Each row is a point on a landscape with many valleys, with its height.
A ball rolls from a point to whichever of its 2 nearest points has the largest drop for the distance, and stops where none of them is lower. Distance is the straight distance between rows; heights are no part of it.
<711> h=649: [100 115 111  87  70 156 130 119 145 160  85 106 113  90 133 178  95 154
 128 164 126 156 148 156 120 112  79]
<273> h=281: [129 133 142 145 149 108 118 117  77 134  90 123 170 145  74 107 113 120
 184 136  92  92 118 152 107 150 157]
<580> h=408: [140 144 115 155 140 157 134 179 170  61 189 194  84 157 189  89 157 104
  90  80 162 128  78  66 140  95 181]
<650> h=487: [109 108 160  70  92 116 143  91 110 206  95 114 135 151 119 141 147 113
 132 161 129 105 144 124 120 157  85]
<23> h=279: [146 114 116  97 119 106 106 131 123  84 171 136 103  99 154 149 146 119
  92 122 137 144 103 168 144 132 118]
<564> h=519: [102 115 169  87 133 128 152 116 110 186 110 128 138 169 105  94 151 130
 124 177 140 102 126 105  98 141 103]
<164> h=382: [ 95 110  99  59  76  75 111 117 122 140 136 122  71 142 181 176 156 146
  78 165 139 145 122 101 149 149  88]
<805> h=341: [144  94 155 133  98 141 145 107 134 199 104  77 172 100 111 155 109 125
 135 113  98 146 206 149 158 129  83]
<365> h=525: [126 125 116 130 108  89 100  96 115 152 145  94 152 129 167 186 122  86
 122  88 101 114 177 123 166 196 132]
<374> h=482: [136 125 119 149 141  99 100 119 101 121 158 126 141 121 167 180 113 113
 118  96  93 113 153 135 144 208 133]
<129> h=551: [174 123 107 177 141 164 131 159 154  63 143 120 105  77 124 117 114 149
 155 103 118 176 146 149 148  85 120]
<611> h=555: [177 132 150 172 156 153 155 148 145 114 118 139 109 125 100  73 127 135
 154 146 142 162 141 127 112  75 133]
<54> h=513: [ 85 144  78 117 118 117 117 117 129 107 123 113 120 136 147 160 111 144
 141 140 124 116 163 129 129 153 137]
<902> h=438: [144 135 136 146 125 129 123 117 130 131 151 110 152 153 138 129 134  88
 123  94 127 111 153 125 143 145 158]
<559> h=423: [ 81 132 103  84 109  67 121 100 121 161 145 111 101 173 175 175 148 129
 104 175 139 119 114  83 139 165 126]
<246> h=342: [133 115 120 119 110 160 121 154 129 106  97 164  93  57 104 139  84 163
 118 153 143 157  93 193 105  77  92]
<104> h=757: [156  87 138 132  88 130 114 140 120 153 126 110 112  34 137 209  80 152
 109 116  69 187 174 167 145 165  45]
<495> h=457: [151 139 124 175 160 142 121 135 115  86 101 193 121 163  87  77 128 141
 165 126 127  91  95 116 105 119 132]
<113> h=564: [178 145 134 199 185 107 123 128 114  90 142  92 183  96  97 120 108  99
 169  72  99 136 149 140 139 142 191]
<147> h=349: [137 136 139 146 133 148 139 127 110 144  98 118 132 100  70 128  90 156
 162 148 119 159 132 180 108  98 118]
<87> h=575: [ 97 122 107  88 107 147 112 138 132 123 109 157 104 136 124 115 139 177
 124 162 147 114 121 131 104 119  87]
<803> h=539: [158 137 114 172 157  90 117 120 119 108 144  88 164 101 101 135 117 124
 157 112  98 158 166 159 130 133 168]
<265> h=132: [152 106 163 148 140 166 159 134 127 160 118 115 148 158 103  82 135 123
 166 118 132 113 174 124 129 110  94]
<450> h=614: [158 128 130 185 187 135 128 163 103  95 172 148 108 121 163 131 123 115
 120  94 138 126 119 113 129 139 159]
<896> h=521: [114 127 128  78  90 145 143  81 166 183  78  81 125 155 139 129 155 125
 164 162 139 129 180 109 115 111  77]
<392> h=432: [105 117 113 103 106  85 101 121  87 129 144 133 128 124 139 180 105 126
  90 124  95 115 131 140 135 206 122]
<86> h=616: [169 125 136 171 194 109 118 144  96  83 174 131 129  99 138 132 122 104
 136 102 115 144 129 153 131 143 156]
<279> h=580: [171 127 112 189 162 162 135 162 143  59 164 142 107 111 137 113 124 126
 141  89 124 155 143 122 139 106 144]
<42> h=338: [107 105 104  72  98  84 115 123 111 110 147 131  90 108 152 172 132 145
  78 157 131 144 120 148 144 153  96]
<128> h=466: [159  76 135 108  99 189 131 167 123 117 117 160  77  26 138 169 109 179
  93 126 118 175 103 190 140  90  61]
<938> h=496: [ 93 133  95 122 130 151 128 162 150  65 157 154  84 156 170 116 149 152
 102 118 172 109 119  81 133 115 137]
<768> h=548: [127 106 166  78 126 144 144 135 109 171 100 143  88 107 101 126 113 171
 103 192 146 148 105 158  91 106  86]
<386> h=588: [152 142 143 193 186  97 104 130  95 103 147 135 177 110 120 127 111  84
 144  81 106 122 118 138 127 169 191]
<60> h=550: [114 157 151 139 150 144 152 114 160 145 126  99 148 195 128  73 168 104
 153 131 140 119 151  84 110 109 170]
<414> h=617: [103 121 102  68  73 156 122 120 143 129 107 136  86 105 134 155 125 177
 114 169 155 133 125 144 118 108  59]
<383> h=451: [106 131 142  97  99 106 137  94 125 184 116  86 163 172 125 125 145  99
 141 143 115 113 147 114 143 157 133]
<191> h=206: [107 124 110  96 113 100 103 137 137  91 185 142 110 136 177 133 165  96
  76 119 145 106  95 125 150 138 134]
<540> h=441: [127 121 134 118 109 141 124 116 119 139 114 125 141 126 103 129 121 133
 142 124 125 110 138 149 124 141  93]
<433> h=400: [140 137 115 137  98 140 137 113 160 150  96  69 158  68 109 170  84 152
 149 113  93 184 182 170 133 116 111]
<61> h=248: [179  88 164 172 193 116 119 146  75 119 171 192 114 130 132 109 138 101
  94 101 134  96  66 125 145 148 138]
<771> h=353: [146 122 144 150 138 129 131 158 151  77 185 178  87 153 157  71 168 115
  98 115 162 146  69  93 139  94 166]
<632> h=534: [ 90 132  77 114 118 147 129 156 136  67 137 176  83 145 125 109 147 170
 106 135 166 120 107 115 119 111 105]
<43> h=591: [110 134 120  79  74 137 142  93 157 173  88  89 121 122 139 156 127 130
 138 159 143 152 167 134 132 101  88]
<90> h=358: [146 139 155 152 146 112 123 106 112 151 120  77 205 146  91 105 137  76
 154  88 106 132 146 140 144 143 194]
<473> h=508: [183 126 141 164 134 167 158 162 153  99 110 117 109  94  97 102 112 143
 151 119 130 188 157 156 125  53 130]
<65> h=570: [137 134 118 115  92  89 115  92 144 172 114  58 158 126 162 193 139 104
 132 100 106 133 193 121 179 148 114]
<673> h=348: [152 131 134 173 195 117 123 165 116  78 146 201  81 155 130  87 155 130
 103 112 150  97  39  98 126 109 154]
<318> h=543: [ 79 158  89 109 143 132 121 142 138  97 146 167 101 183 158 100 146 145
 113 153 175  78  88  79 107 134 148]
<814> h=389: [125 156 142 121 137  91 126 108 102 158 139  83 190 154 126 131 143  70
 133 100 121 110 145 128 139 153 188]
<166> h=615: [106 159  98 150 140 149 124 128 147  76 114 135 139 157 120 104 115 139
 172 130 134 120 141 102 109 113 168]
<245> h=456: [ 98 143 100 133 136 152 124 170 163  73 171 167  93 159 199 114 144 113
  86 102 172 103  91  60 140 120 166]
<439> h=156: [145 102 161 158 176 110 122 134  74 147 152 160 145 143 116 130 114 112
 109 109 115  95 113 128 137 167 149]
<359> h=256: [128 124 122 132 102 145 121 121 117 128 100 145 117  60  83 158  76 155
 126 150 107 158 124 197 103 116  99]
<698> h=241: [141 121 155 118  91 150 144 107 141 178  90  81 161  89 101 149  95 145
 143 131  94 147 177 179 122 107  95]
<685> h=561: [ 99 143  79 151 133 147 124 128 144  85 127 109 126 129 123 133 103 149
 161 127 120 136 163 122 135 119 128]
<596> h=282: [131 133 157 127 117 168 149 101 149 175  90  97 156 148  89  79 140 127
 177 139 135 129 167 126 101  99 106]
<743> h=590: [ 50 172 116 111 147 119 133 134 156 125 154 155 128 200 175  95 150 107
 100 152 159  75  58  71 101 126 187]
<244> h=366: [156 125 135 145 125 141 128 128 129  98 139 138 132 130 113 104 137 120
 131 101 135 119 139 149 128 111 130]
<460> h=383: [ 92 177 127 133 143  97 135 118 136 139 140  99 170 181 149 101 145  79
 134 124 138  98  91  88 121 138 200]
<174> h=285: [153 124 144 149 134 132 119 138 135  91 173 150 106 140 138  89 153  95
 113 107 146 134 104 121 139 101 143]
<256> h=322: [151 139 159 152 141 116 133 109 108 140 108 114 193 141  69  87 135  98
 180 125 108 111 133 137 122 132 174]
<203> h=502: [159 150 110 162 129 120 125 123 148 117 120  72 169  87  93 137 105 138
 158 108 102 174 165 173 129 102 143]
<929> h=409: [118 132 133  99 107 163 155 102 174 152 109  87 142 157 115  79 159 131
 159 159 152 127 164  98 107 100 111]
<598> h=528: [137 101 153  84 122 155 152 161 123 141 111 151  71  79 121 128 135 173
  98 182 168 173  76 159 100  79  93]
<820> h=500: [156 103 155 100 118 193 129 176 122 113 123 152  57  55 130 147 137 182
  89 148 143 177  98 157 134  63  72]
<751> h=467: [108 176 142 140 147 120 149 122 160 126 136 135 156 191 134  68 153  89
 151 136 137  99  97  73 106 115 209]
<363> h=527: [136 155 144 168 162 151 131 121 123 131 109 155 154 183  99  71 138 109
 175 116 133  87 118  99 111 128 162]
<357> h=468: [ 74 139  97  87 122 102 124 116 132 130 128 105 111 162 148 152 135 142
 131 161 141 119 127 102 113 149 130]
<329> h=665: [114 107 105 112  60  99 126 103 144 181  85  99 120  85 150 216  84 158
 128 131  72 181 196 134 159 168  56]
<584> h=549: [131 100 177 100 127 142 152 117 109 178  92 134 120 132  79 104 128 143
 128 177 142 129 117 156  92 106  93]
<355> h=434: [165 125 134 166 126 167 140 145 152 118  84 115 139  55  83 123  75 163
 159 124 111 182 146 192 118  77 110]
<852> h=667: [ 83 183 110 150 167 147 126 141 134 129 121 179 151 190 149 101 128  95
 119 113 139  44  70  68  95 162 194]
<927> h=305: [ 85 155 118 117 115  71 111 116 138 130 173  99 153 159 178 125 149  86
 108 125 138 120 103 103 136 131 181]
<412> h=306: [185  88 138 153 186 119 108 172  94  74 168 206  84 117 125 114 163 136
  82 109 150 109  42 124 150 129 124]
<196> h=621: [130 134 104 100  66  90 121  76 151 174  83  79 150  93 139 200 100 126
 146 124  79 147 201 133 171 158  77]
<941> h=624: [ 83 152 125 120 165 114 129 145 130 141 150 175 149 205 162  90 157 110
  95 138 143  48  49  66  89 145 176]
<948> h=221: [125 127 151 157 173 100 124 123  74 143 124 158 161 146 103 109 121 106
 140 120 114  75  94 117 116 163 172]
<583> h=136: [ 93 120  84  81 125 101 101 148 133  72 174 170 100 132 166 141 153 145
  58 124 161 114  75 119 143 137 121]
<380> h=413: [113 101 114  80  90 157 131 149 132 116  99 156  76  42 126 177 101 190
  94 152 131 170 115 182 125 105  69]
<181> h=420: [106 153 150  94 118  84 132  76 124 176 122  65 194 168 121 126 158  75
 141 137 123 114 129 112 140 139 177]
<888> h=576: [135 149 162 156 152 152 159 116 139 144 106 125 168 181  84  45 145 110
 196 126 131  97 152  87 102 113 159]
<726> h=381: [108  90  97  87  82  90 100 131 102 122 160 145  87  93 141 203 124 154
  80 132 116 141 123 135 154 196  84]
<645> h=249: [153 101 162 120 108 157 154 104 129 186 120  80 158 142 112 115 132 117
 140 107 125 128 188 130 161 119  92]
<680> h=712: [140 101 128 131  82 121 127 113 148 195 106  83 141  47 143 223  73 157
 117 116  66 197 203 150 166 159  49]
<550> h=395: [143 141 116 170 202 116 119 149 104 103 117 206 114 165 109  84 131 138
 135 129 143  77  51  98 103 133 164]

For each start below, name the point where the ball stops.
<680> => <42>
<711> => <265>
<852> => <174>
<60> => <583>
<181> => <439>
<86> => <698>
<54> => <42>
<104> => <42>
<941> => <174>
<414> => <174>
<550> => <439>
<768> => <359>
